A landscape with many peaks, sampled at points; each row gives a point and its height.
From any point a climber steps to the highest of the 5 points nearest to it. It stops when none of these is higher. Distance is the straight distance between rows; heights are no part of it.
q939 height 651: [11 -6 13 -6 -10 21 3 18 -6 42 4 -19 25 2 13 3 43 2 2 3 -1]
q270 height 404: [-3 -22 -4 18 -9 -4 13 16 -3 -26 18 -1 26 14 13 -12 -18 4 -5 -10 0]
q601 height 506: [5 -1 -15 2 11 22 -13 -16 19 9 1 17 15 1 10 -2 -2 -59 -3 -19 -29]
q311 height 496: [18 21 16 19 -4 -8 10 38 -29 11 -17 -32 17 2 5 6 32 38 -1 25 15]
q407 height 229: [10 22 26 4 -8 -17 16 15 -23 -4 -15 -17 -12 -1 -7 5 4 23 8 10 16]
q992 height 238: [-3 -13 20 -2 -11 -6 27 -6 17 20 15 -6 23 13 13 1 -3 -9 1 5 -17]
q900 height 576: [-6 4 -16 -1 5 6 -4 -17 4 -15 -15 15 -22 -8 -12 -6 -7 -28 -7 -17 -2]
q725 height 487: [2 4 11 -30 -3 46 -17 19 -13 38 0 -13 -2 -15 8 -8 28 14 18 6 5]
q898 height 669: [12 -30 0 -17 -9 34 -37 19 6 37 27 -23 39 12 26 8 47 -13 -6 -21 13]
q290 height 106: [-1 0 11 1 -3 2 5 13 -12 -3 3 -1 3 2 5 -9 -7 47 9 12 16]
q321 height 493: [8 15 5 5 -2 -11 16 -9 -4 7 -15 -10 -16 -4 -19 7 14 -10 -6 -2 -19]
q307 height 279: [5 11 7 2 -7 -10 10 20 -14 -27 -22 -7 -21 -1 -12 4 -4 6 -6 -13 13]
q412 height 334: [-6 -3 -8 -4 -10 0 1 10 -6 -37 -13 13 -22 5 -7 -5 -11 -33 -11 -33 19]
q907 height 488: [-2 -14 10 -9 -5 20 5 -12 22 40 17 2 33 0 25 -2 4 -7 5 9 -17]
q221 height 354: [13 13 7 17 -2 -21 9 22 -21 -20 -22 -20 -6 4 -12 10 10 17 -11 -1 6]
q391 height 333: [-1 -11 -12 13 -2 0 7 1 9 -17 12 10 16 12 4 -8 -12 -47 -8 -21 -15]
q628 height 347: [5 17 3 8 8 -41 -7 5 -18 -36 -14 -8 -33 -9 -26 26 -20 42 -1 14 25]
q273 height 614: [-4 -13 -27 -1 18 46 -40 4 5 1 13 25 26 4 33 -25 -4 -10 10 -17 3]
q256 height 513: [0 6 -15 21 11 -31 12 -25 8 -12 -4 -3 -10 2 -23 8 -8 -13 -17 3 -27]
q292 height 226: [-6 -12 -2 1 -12 -15 17 18 2 -39 5 7 -4 13 -2 0 -17 -47 -11 -33 6]
q440 height 202: [-4 -14 7 5 -14 -11 23 4 6 0 16 -1 18 19 10 0 -9 -20 -5 -5 -13]
q402 height 173: [-7 2 22 -11 -11 -27 33 -13 14 -2 12 1 -7 9 -6 2 -18 -17 0 1 -7]
q515 height 613: [9 -26 20 -32 -21 26 -19 18 6 51 27 -25 27 10 26 14 44 -6 7 -13 29]
q916 height 675: [-7 1 -3 11 -2 -35 22 -19 11 -18 5 2 -10 7 -18 7 -17 -26 -11 -4 -17]
q832 height 471: [-20 -3 -16 -2 6 2 -12 -8 7 -28 4 36 -16 -4 2 -20 -33 5 12 -6 13]
q118 height 382: [-10 6 -1 -1 8 -23 16 -40 30 6 3 7 -10 -5 -14 9 -26 -24 -6 16 -29]
q6 height 286: [-12 -2 14 -7 3 -6 18 -30 36 15 6 12 2 -4 7 0 -27 -25 2 13 -29]
q205 height 427: [-8 -9 -7 7 7 5 -6 1 0 -21 7 18 2 1 6 -19 -20 22 4 0 5]
q532 height 291: [9 -3 10 13 -12 -3 8 32 -21 -2 -6 -20 26 9 16 -7 7 48 -2 11 29]
q805 height 443: [-9 12 0 -19 7 26 -9 -9 -2 14 -11 8 -28 -26 -9 -10 2 8 21 8 -5]
q716 height 392: [-14 -4 -8 0 5 4 3 -21 13 -8 7 24 -4 -4 3 -14 -25 -7 12 -3 -5]
q487 height 520: [-1 -13 -15 17 3 16 -8 19 -9 -18 3 8 13 7 12 -21 -7 15 -5 -8 5]
q543 height 358: [-3 12 6 -7 -3 -24 18 -22 4 -12 -13 -1 -32 -1 -27 9 -2 -16 -10 -5 -2]
q812 height 673: [15 -18 2 -7 -5 30 -15 16 -1 39 13 -20 26 8 20 6 45 -17 -6 -14 -10]
q61 height 450: [-6 -5 11 -23 -9 19 -5 7 0 -9 8 13 -18 1 14 -14 -14 -9 13 -24 21]
q783 height 321: [-17 -5 12 -23 -9 5 8 -9 15 -13 18 23 -14 5 12 -11 -32 -26 17 -20 14]
q122 height 469: [-7 1 15 -27 -10 13 3 -9 13 1 7 13 -25 1 3 -1 -6 -47 3 -27 6]
q632 height 72: [-2 11 2 0 10 -33 -2 -26 1 -9 10 5 -25 -6 -21 10 -25 40 10 29 -4]
q502 height 454: [-5 16 -24 2 12 -31 -2 -31 1 -18 -15 0 -35 -14 -39 13 0 4 -15 8 -3]
q244 height 526: [-2 -9 2 -23 3 22 -23 -5 17 7 17 8 4 4 19 2 2 -61 3 -40 -5]
q968 height 152: [-3 4 15 -8 -2 5 7 -15 6 29 8 -3 6 -10 1 -7 -2 25 12 26 -14]
q251 height 227: [-12 -14 7 -8 -10 -3 19 1 13 -18 22 14 5 14 13 -9 -32 -33 5 -16 3]
q470 height 587: [3 -3 -6 -6 4 43 -20 17 -12 17 -5 -5 -3 -8 7 -17 18 20 6 2 3]
q901 height 558: [2 -7 8 -16 -6 37 -2 6 0 53 6 -11 21 -15 9 -2 32 13 11 18 -7]
q559 height 677: [-7 9 -25 6 14 -23 -10 -24 -3 -23 -11 10 -34 -15 -35 8 -12 24 -9 13 4]
q209 height 311: [10 21 23 10 0 -15 2 43 -32 -22 -31 -21 -2 -1 6 13 -1 47 2 13 39]
q613 height 390: [12 24 4 12 6 -37 -4 5 -25 -30 -22 -15 -31 -7 -32 25 -4 32 -5 11 19]
q844 height 589: [-9 -5 -7 -14 10 30 -17 -20 16 8 7 28 8 -11 16 -13 -14 -27 16 -10 -8]
q769 height 479: [5 2 11 -8 -6 19 3 8 -9 11 -3 -7 -6 -3 3 -8 11 1 8 -7 0]
q101 height 219: [-5 -6 8 -1 -15 -18 14 24 -9 -44 -13 3 -20 7 -7 2 -23 -15 -10 -30 25]
q763 height 575: [7 -21 3 5 -12 18 7 15 -3 18 14 -6 32 12 21 -7 19 3 -2 -9 1]
q845 height 406: [14 13 10 15 -1 -9 16 1 -11 27 -8 -23 9 3 -8 3 33 5 -5 16 -31]
q219 height 51: [7 17 20 3 -1 -30 10 1 -16 -10 4 -9 -10 0 -10 4 -12 45 12 24 11]
q486 height 510: [-2 4 -25 17 20 -1 -14 -10 -8 -16 -8 11 -14 -11 -18 -8 -8 29 -2 10 -11]
q860 height 610: [-8 3 -11 8 18 -7 3 -41 24 7 -2 11 6 -10 -10 1 -22 -19 -4 14 -36]
q917 height 254: [-22 1 2 -10 4 -36 20 -44 35 -6 7 12 -12 -2 -15 8 -43 -33 -4 16 -18]
q941 height 572: [-12 8 -12 -10 12 10 -3 -41 32 9 -10 26 -5 -13 -3 0 -17 -54 0 -4 -22]
q38 height 608: [-7 4 -29 5 15 18 -15 -17 4 -10 -11 21 -8 -12 -5 -13 -9 -16 2 -10 -10]
q764 height 24: [-4 -21 10 -8 -17 15 6 24 -6 2 14 2 22 14 26 -12 -2 35 8 0 33]
q453 height 378: [4 -19 -4 25 -6 -9 25 2 8 11 19 -7 45 19 10 -2 7 -4 -14 5 -23]
q278 height 474: [-7 -2 -11 -1 2 11 -11 10 -9 -35 -18 14 -30 -3 -5 -11 -14 5 -3 -18 21]
q192 height 216: [-7 -3 2 6 -2 -38 18 -13 4 -30 10 5 -14 5 -20 4 -32 0 -6 3 -1]
q408 height 399: [4 -1 2 0 -7 0 9 6 1 -5 -3 -2 -10 7 0 -1 5 -32 -7 -23 -6]
q9 height 638: [10 -11 -11 12 -2 36 -15 30 -15 7 -6 -13 17 3 16 -13 24 23 -8 -6 7]
q776 height 452: [-5 -21 13 -18 -14 19 -1 11 9 14 26 4 21 10 25 -9 -1 -10 8 -18 13]
q996 height 603: [17 6 1 15 -3 14 4 33 -26 11 -17 -31 12 3 0 -4 38 19 -6 8 0]
q386 height 561: [-4 -42 12 -18 -22 8 5 2 33 52 37 -8 59 18 32 21 21 -25 1 6 8]
q958 height 621: [10 5 26 -16 -13 19 7 13 -4 44 5 -23 8 1 10 6 38 -9 10 2 -6]
q743 height 306: [-19 9 -9 -10 19 11 -11 -31 9 10 -2 23 -24 -25 -13 -13 -16 23 21 26 -18]
q701 height 297: [15 26 6 16 15 -24 -15 17 -32 -16 -17 -23 -17 -13 -22 14 5 59 3 31 17]
q790 height 570: [6 -2 -4 11 6 18 1 -9 11 29 -2 -3 22 1 5 4 23 -33 -8 0 -46]
q181 height 307: [8 12 4 20 9 -30 -8 29 -25 -44 -31 -15 -19 -2 -16 20 -11 42 -10 2 22]
q70 height 573: [8 -8 12 -20 -8 27 -16 16 0 7 11 -4 -4 6 16 -3 15 -25 6 -33 9]
q410 height 34: [6 -5 -8 26 12 -13 -7 12 -15 -24 2 -2 6 3 -4 -4 -13 53 -4 14 4]
q857 height 627: [4 12 -23 16 16 5 -13 8 -26 -16 -28 -12 -27 -17 -32 -4 14 28 -9 11 -7]
q850 height 661: [22 -14 4 6 -12 19 -8 39 -12 15 2 -21 22 21 17 4 44 -13 -14 -23 5]
q800 height 230: [-1 4 -8 9 9 -37 5 -27 5 -17 5 0 -17 -3 -28 13 -23 15 -4 16 -10]
q942 height 514: [-4 -2 -1 2 9 16 0 -24 17 29 4 3 17 -13 6 -5 1 3 4 18 -35]
q640 height 458: [-9 10 -43 11 20 -25 -15 -35 0 -28 -15 13 -32 -18 -38 7 -4 1 -18 6 1]
q751 height 468: [-15 4 -7 -13 -4 7 -7 1 -6 -32 -19 16 -40 -9 -10 -11 -13 5 3 -16 26]
q359 height 605: [16 7 31 6 -26 -20 32 32 -13 32 2 -26 38 28 17 13 45 12 3 18 13]
q383 height 258: [-3 5 -8 7 4 -20 -11 22 -15 -51 -35 3 -31 -5 -17 8 -23 27 -15 -9 32]
q175 height 312: [22 37 33 22 -2 -44 12 23 -32 9 -6 -32 15 4 -1 19 23 40 6 40 19]
q510 height 398: [0 3 4 -13 -3 31 -17 32 -23 -7 -19 -5 -23 -4 10 -12 5 29 9 -5 24]
q449 height 509: [5 -8 -2 2 -8 29 -8 22 -16 20 -6 -13 19 -1 15 -13 23 40 2 13 15]
q361 height 571: [11 15 0 19 -1 -62 22 -6 -2 -24 -12 -15 -22 9 -33 30 6 -7 -24 2 -9]
q144 height 619: [2 -14 -18 -5 7 47 -38 11 -3 2 5 11 8 0 23 -17 9 -8 6 -20 8]
q777 height 564: [1 -10 2 8 4 11 11 -16 30 43 8 0 40 -4 18 7 9 -15 -6 15 -48]
q395 height 600: [-23 11 -44 2 22 12 -26 -28 5 -21 -23 35 -30 -17 -18 -12 -5 -7 1 -1 9]
q199 height 305: [-25 -3 -46 11 22 -26 -20 -20 5 -51 -6 38 -25 -3 -17 -7 -31 7 -6 -5 17]
q686 height 477: [7 3 -4 20 3 -6 8 -4 -4 -1 -12 -4 0 2 -13 0 15 -11 -14 -4 -28]
q760 height 421: [-5 0 0 -10 3 30 -10 5 -8 11 -1 5 -9 -11 7 -17 4 25 17 5 4]
q325 height 663: [14 18 18 15 3 -29 4 1 -20 17 11 -24 21 -4 -3 10 6 68 12 53 10]
q806 height 483: [-4 2 13 -29 -6 34 -17 22 -13 -2 -12 3 -35 -8 13 -14 1 15 17 -14 28]
q873 height 535: [8 -5 -15 31 12 -2 0 -7 -7 12 5 -8 28 1 -6 -5 8 32 -8 19 -29]
q662 height 609: [1 -11 10 -28 -4 41 -30 9 -2 24 17 1 -2 -3 22 -10 12 -7 11 -21 15]
q431 height 360: [8 4 37 -12 -23 -13 34 23 -3 5 2 -12 -2 18 11 3 9 -9 5 -10 13]
q137 height 332: [9 -19 13 8 -25 -3 20 41 -12 1 4 -18 36 24 21 2 12 15 -8 -3 24]
q71 height 270: [-6 25 3 -13 8 5 -3 -3 -18 7 -14 -6 -36 -26 -29 -6 5 35 19 28 1]
q772 height 308: [-3 21 2 -5 3 -30 -3 0 -18 -32 -26 -3 -45 -15 -32 14 -11 33 0 9 33]
q635 height 660: [22 19 -7 19 21 -46 -19 9 -25 -33 -9 -13 -29 -8 -29 37 -16 54 -5 19 21]
q240 height 460: [6 6 -5 19 -4 -22 15 4 -9 -19 -18 -7 -14 6 -20 8 10 -15 -21 -16 -12]
q329 height 336: [4 18 -15 0 9 -58 -5 -20 -8 -30 -9 -4 -45 -8 -45 38 -11 19 -19 13 21]
q979 height 253: [-9 -6 -6 6 3 -21 7 -12 3 -37 11 16 -8 3 -11 -6 -34 13 2 1 4]
q36 height 665: [1 -30 -8 -8 -2 20 -20 9 24 22 42 4 59 20 39 4 8 -49 -1 -21 -4]
q458 height 515: [6 -18 8 -17 -19 32 -14 31 -9 34 7 -24 24 7 26 0 35 19 5 -4 32]
q428 height 662: [9 -31 -12 1 -9 33 -20 33 -8 9 13 -12 35 15 30 -6 26 0 -9 -19 16]
q963 height 228: [-1 9 6 2 -1 -6 -2 18 -21 -29 -23 -4 -23 -4 -12 0 -9 31 0 -2 21]
q345 height 456: [0 -5 -17 -8 6 14 -14 -4 11 -20 7 15 -2 10 10 -3 -10 -76 -4 -45 4]
q976 height 419: [-25 12 -21 -16 17 -19 -11 -54 21 -6 -5 31 -36 -21 -27 -1 -26 1 6 18 -2]
q212 height 416: [13 -4 9 14 -12 -7 27 10 -1 34 4 -19 34 21 9 6 37 2 -8 11 -20]
q100 height 523: [5 10 0 1 5 17 0 -5 -10 13 -13 -7 -12 -13 -15 -8 16 4 3 5 -17]
q19 height 666: [7 -35 4 -23 -7 22 -29 8 23 37 38 -8 52 12 34 10 33 -36 -2 -22 4]
q87 height 400: [1 6 -4 8 1 -14 9 -12 1 -14 -8 3 -14 -3 -16 1 -8 -4 -5 -8 -6]
q581 height 442: [3 27 21 -5 -11 -48 27 -8 -5 -14 -13 -9 -37 1 -27 20 -4 -1 -6 4 13]
q524 height 490: [15 -3 20 -2 -20 -7 22 34 -10 13 1 -20 17 23 15 6 28 -10 -6 -10 5]
q809 height 402: [27 16 4 36 6 -36 6 25 -26 -7 -9 -29 25 8 -7 17 21 46 -8 30 2]
q627 height 579: [-23 2 -16 -20 7 21 -18 -19 11 -13 1 43 -24 -10 7 -19 -21 -17 19 -13 17]
q961 height 633: [-1 -21 16 -33 -2 34 -24 -7 31 37 31 5 30 -3 34 8 4 -35 15 -16 -2]
q789 height 565: [-12 -12 12 -8 -12 -7 11 10 1 -26 20 13 1 7 12 -17 -36 0 10 -8 18]
q336 height 499: [-8 2 -29 0 14 11 -15 -30 20 -18 -4 36 4 -2 4 -5 -24 -70 3 -19 -6]
q451 height 201: [3 -6 3 13 -8 -10 9 42 -18 -42 -20 -9 -2 9 3 1 -14 13 -16 -22 16]
q842 height 335: [-9 -8 -23 23 8 -46 9 -29 12 -38 14 7 -3 6 -21 8 -35 -22 -18 4 -14]
q567 height 536: [-15 9 -20 -4 15 12 -12 -29 6 -1 -14 19 -26 -23 -18 -11 -7 3 8 10 -13]
q64 height 539: [2 -16 11 -2 -8 5 16 -2 25 37 16 -2 36 9 20 8 12 -20 -4 3 -31]
q444 height 426: [-10 4 16 -30 6 19 -6 -29 46 19 8 23 4 -10 24 8 -32 -65 14 -5 -19]
q484 height 599: [9 9 20 -16 -6 16 12 -2 6 49 -5 -17 3 -6 1 13 37 -20 5 12 -34]
q689 height 626: [2 -2 -23 23 19 12 -8 -15 -2 7 -1 5 11 -11 -7 -11 -1 16 -4 15 -33]
q569 height 635: [-17 7 -23 8 17 -20 5 -52 36 0 -12 19 -7 -9 -20 9 -26 -48 -16 11 -30]
q977 height 683: [11 -24 -7 -5 -1 28 -29 11 13 25 25 -3 35 13 29 6 28 -43 -6 -27 -11]
q592 height 85: [-9 -11 17 -1 -12 -11 23 6 0 -6 17 5 13 6 11 -9 -22 24 6 8 7]
q647 height 625: [14 -2 25 6 -23 -20 29 38 -13 -5 2 -18 16 23 9 11 11 -1 -7 -7 13]
q156 height 281: [-1 15 21 -7 -12 -24 17 11 -13 -26 -17 -5 -30 -2 -15 8 -10 8 2 -6 24]
q861 height 615: [13 7 28 -8 -18 -4 26 19 -7 24 3 -19 6 17 10 7 32 -5 4 -4 1]
q250 height 363: [-10 -3 -21 16 5 -14 -4 -8 -1 -36 -7 16 -13 -2 -15 -5 -21 -1 -11 -10 7]
q186 height 582: [-12 6 -20 -9 4 18 -19 -6 -3 -24 -23 21 -38 -13 -11 -10 -3 -22 -4 -23 20]
q241 height 348: [5 14 20 -7 1 6 12 -10 1 39 -4 -16 3 -15 -9 -1 15 13 8 27 -27]
q718 height 280: [12 -6 21 -6 -24 11 5 48 -20 25 -8 -30 28 12 24 7 35 36 4 13 54]
q781 height 453: [3 -20 18 -19 -19 9 9 11 17 33 26 -8 26 15 24 7 14 -26 2 -12 -6]
q771 height 341: [7 6 10 13 2 -14 16 -10 2 19 5 -16 18 3 -6 2 9 25 -1 28 -21]
q988 height 264: [-3 -7 26 -17 -19 4 16 8 0 -1 16 2 -5 9 15 -7 -15 -5 7 -15 16]
q245 height 532: [-19 -1 -36 -3 18 25 -34 -6 4 -30 -12 38 -21 -1 9 -23 -21 -19 10 -23 19]
q353 height 646: [0 -19 -4 -23 -1 48 -37 15 -1 27 18 -6 16 0 31 -9 21 5 10 -17 16]
q393 height 529: [2 -4 13 -19 -6 20 0 -6 14 21 16 3 2 2 14 1 7 -40 4 -19 -12]
q82 height 457: [15 6 -8 31 12 -17 2 -7 -14 -8 -5 -15 1 -2 -19 2 8 27 -11 13 -18]
q703 height 606: [0 -9 -15 3 9 34 -17 -3 4 12 6 14 15 -3 17 -16 4 -8 2 -8 -12]
q433 height 583: [-5 4 4 -7 11 16 3 -28 25 28 -7 8 2 -14 -1 0 -3 -30 -1 8 -36]
q894 height 604: [2 -7 -6 -16 2 45 -36 16 -8 3 0 -1 -18 -3 16 -12 12 -15 5 -30 15]
q110 height 365: [14 18 5 12 3 -59 14 -14 -3 -27 -1 -12 -24 5 -33 28 -14 10 -11 11 2]
q318 height 248: [3 8 8 4 2 6 8 1 -11 27 -2 -20 11 -7 -4 -3 17 34 8 31 -12]
q501 height 362: [7 -2 -17 26 13 -37 -2 -10 -6 -31 5 -3 -2 3 -24 10 -19 22 -15 8 -8]
q260 height 385: [-5 -14 -1 -9 -3 38 -11 2 2 35 11 6 22 -9 22 -14 10 28 14 17 2]
q803 height 653: [-17 8 -27 -9 15 22 -19 -21 2 -12 -17 29 -32 -17 -8 -16 -9 -11 9 -10 7]
q965 height 577: [2 -25 -15 13 4 25 -6 -5 18 25 14 4 50 6 25 -3 13 -19 -8 -3 -28]
q681 height 502: [-19 12 -38 -2 11 -16 -18 -21 -7 -35 -29 20 -44 -18 -31 3 -4 11 -16 -1 23]
q216 height 551: [-15 13 0 -15 0 -10 12 -41 29 10 -13 12 -24 -12 -15 9 -10 -51 -5 -2 -20]
q708 height 512: [-19 4 -5 -20 13 30 -15 -12 12 7 7 36 -15 -12 13 -21 -18 7 26 0 2]
q868 height 405: [15 18 8 22 0 -29 14 5 -16 0 -11 -23 1 6 -15 12 18 19 -5 12 -11]
q271 height 320: [-12 -7 -13 0 -1 -8 2 0 3 -43 5 24 -13 3 -1 -12 -33 -23 0 -22 16]
q52 height 287: [-4 -9 -3 12 -11 -29 25 7 5 -33 7 1 2 14 -6 3 -16 -33 -12 -18 -9]
q658 height 592: [-3 9 -29 12 17 -4 -5 -33 11 -6 -17 13 -14 -15 -24 0 -1 -25 -12 1 -24]
q683 height 524: [4 8 18 -14 -6 13 12 -7 1 25 0 -7 -9 -4 0 0 13 -10 7 -2 -11]
q608 height 174: [1 -4 2 18 2 -34 14 -7 0 -22 16 -4 4 10 -11 7 -25 25 -7 13 -10]
q411 height 562: [-3 -17 -16 -3 6 24 -20 0 13 -11 26 19 33 13 31 -9 -14 -52 7 -28 -6]
q235 height 451: [16 9 18 24 -13 -36 32 14 -8 22 3 -28 33 24 3 15 29 13 -7 26 -16]
q158 height 519: [14 15 -3 20 8 10 -14 39 -34 -12 -34 -29 2 -8 -5 1 19 46 -7 17 11]
q390 height 553: [-6 0 9 -22 1 27 -11 -17 17 15 5 18 -10 -10 12 -7 -10 -26 14 -15 -2]
q575 height 527: [-19 12 -10 -18 7 3 1 -49 27 5 -14 26 -33 -24 -18 0 -15 -34 3 3 -9]
q228 height 276: [2 8 -9 9 3 -36 6 3 -12 -45 -19 -1 -27 -2 -27 17 -14 8 -18 -7 13]
q214 height 422: [13 2 9 17 -10 9 -4 59 -31 -7 -30 -28 21 11 18 5 15 41 -12 5 34]
q469 height 220: [-2 0 0 14 6 -47 19 -29 18 -9 17 -6 0 11 -20 15 -26 -5 -11 18 -31]
q129 height 475: [18 -1 16 12 -21 -9 18 43 -20 10 -7 -26 33 23 19 8 35 12 -7 -1 14]
q206 height 231: [-3 15 19 -3 -2 -48 26 -25 9 -1 4 -11 -21 7 -23 13 -16 -1 -2 19 -13]
q624 height 435: [10 2 22 -5 -16 14 8 28 -17 4 -3 -16 2 7 11 -3 14 16 3 -11 20]
q377 height 588: [0 -18 -5 1 -1 20 -5 -6 17 18 17 12 35 6 22 -6 -1 -26 1 -9 -20]
q602 height 290: [-8 1 17 -11 -8 0 3 21 -14 -26 -8 7 -22 3 7 -9 -23 29 13 -9 33]
q741 height 601: [5 -22 -4 11 -11 13 1 29 -7 -15 13 -2 22 14 17 -11 2 -14 -7 -27 6]
q651 height 292: [3 3 23 1 -12 -10 32 -3 8 48 11 -20 33 7 12 10 23 13 3 33 -13]
q446 height 412: [-5 5 -28 1 14 -44 -13 -31 2 -33 2 15 -39 -11 -34 19 -24 27 -9 11 14]
q896 height 480: [-1 -2 16 -24 1 33 -7 -9 9 37 8 4 1 -16 10 -4 10 -6 15 2 -8]
q289 height 459: [-12 -5 14 -29 -1 16 -6 -21 35 9 19 24 8 0 24 -2 -34 -52 16 -13 -5]
q80 height 107: [4 5 22 14 -10 -47 37 -3 9 7 14 -18 11 21 -8 10 -2 6 -4 21 -19]
q700 height 160: [11 9 25 13 -5 -40 28 0 -5 16 14 -20 24 14 1 10 4 31 0 29 -6]
q463 height 142: [3 -6 28 -2 -22 -10 29 13 -4 22 11 -16 31 16 15 3 10 19 4 16 15]
q249 height 423: [3 3 -3 14 5 4 2 -5 -8 1 -3 -3 -2 -6 -9 -9 -2 24 0 8 -10]
q865 height 540: [-12 -2 -12 -5 10 13 -5 -25 24 -5 9 30 9 -3 10 -11 -27 -45 10 -11 -11]
q223 height 464: [-3 22 -16 3 12 1 -16 -1 -22 -11 -26 -5 -38 -23 -35 0 6 35 4 20 7]
q178 height 492: [-4 -8 8 -13 -2 20 2 -13 20 21 18 11 17 1 16 -5 -9 -14 10 -3 -14]
q493 height 552: [-7 14 0 -14 4 15 -1 -20 6 16 -14 8 -23 -19 -15 0 9 -21 3 -4 -17]
q598 height 415: [0 -9 1 -30 12 23 -34 -16 38 14 28 21 33 4 38 9 -19 -77 19 -22 -10]
q438 height 386: [6 25 14 4 0 -19 17 -12 -12 16 -8 -19 -14 -7 -22 7 12 14 5 23 -19]
q746 height 547: [-12 4 -30 12 18 -13 -4 -39 16 -19 -4 24 -10 -10 -18 -4 -21 -20 -8 3 -17]
q824 height 141: [3 28 18 -1 3 -4 -2 23 -31 -6 -20 -17 -21 -15 -11 -3 7 46 14 26 24]
q621 height 607: [10 -7 -2 9 -9 23 -4 35 -20 3 -12 -17 13 5 12 -8 20 21 -7 -4 14]
q436 height 393: [-15 4 -15 -6 4 -19 2 -32 9 -20 -3 23 -25 -9 -19 -7 -22 -10 -2 -1 7]
q77 height 511: [14 -4 0 22 -4 -2 10 19 -18 0 -4 -19 21 7 1 -2 14 29 -10 9 -3]
q151 height 470: [-5 6 -32 12 18 -27 -21 -16 -4 -37 -9 13 -33 -10 -25 7 -17 30 -10 7 8]
q166 height 602: [-9 -4 -21 -10 18 36 -33 -12 13 4 11 39 6 -6 26 -18 -19 -24 22 -13 0]
q731 height 383: [-6 6 -8 -2 13 25 -9 -6 -5 19 -2 5 -8 -19 -5 -16 6 24 13 20 -17]
q765 height 309: [-4 -12 -24 16 10 41 -22 2 -6 20 2 10 27 -11 14 -22 8 26 6 15 -14]
q525 height 355: [-1 25 -3 -7 6 -15 0 -14 -16 -10 -24 -7 -45 -19 -37 7 3 25 2 19 7]
q312 height 401: [-1 -33 1 8 -21 1 16 33 -2 -7 28 -5 42 24 22 -6 0 -14 -9 -17 11]
q363 height 674: [13 -23 -10 -8 0 46 -47 25 -3 24 15 -20 25 7 28 -3 38 -15 -7 -26 6]

Call two points neighbours if one is among the 5 nearest of the other. Go from one point of each pair to the other, from neighbour to neighbour, staying as high as possible. Name the lowest point that can't be avoided.
q916 / q569 => q256
q635 / q647 => q329
q559 / q325 => q809
q559 / q689 => q486
q689 / q977 => q942
q647 / q977 => q861

For each start below, name every point that the climber comes to, in order.
q781 => q64, q377, q703, q144, q353, q363, q977
q965 => q377, q703, q144, q353, q363, q977
q393 => q70, q662, q353, q363, q977
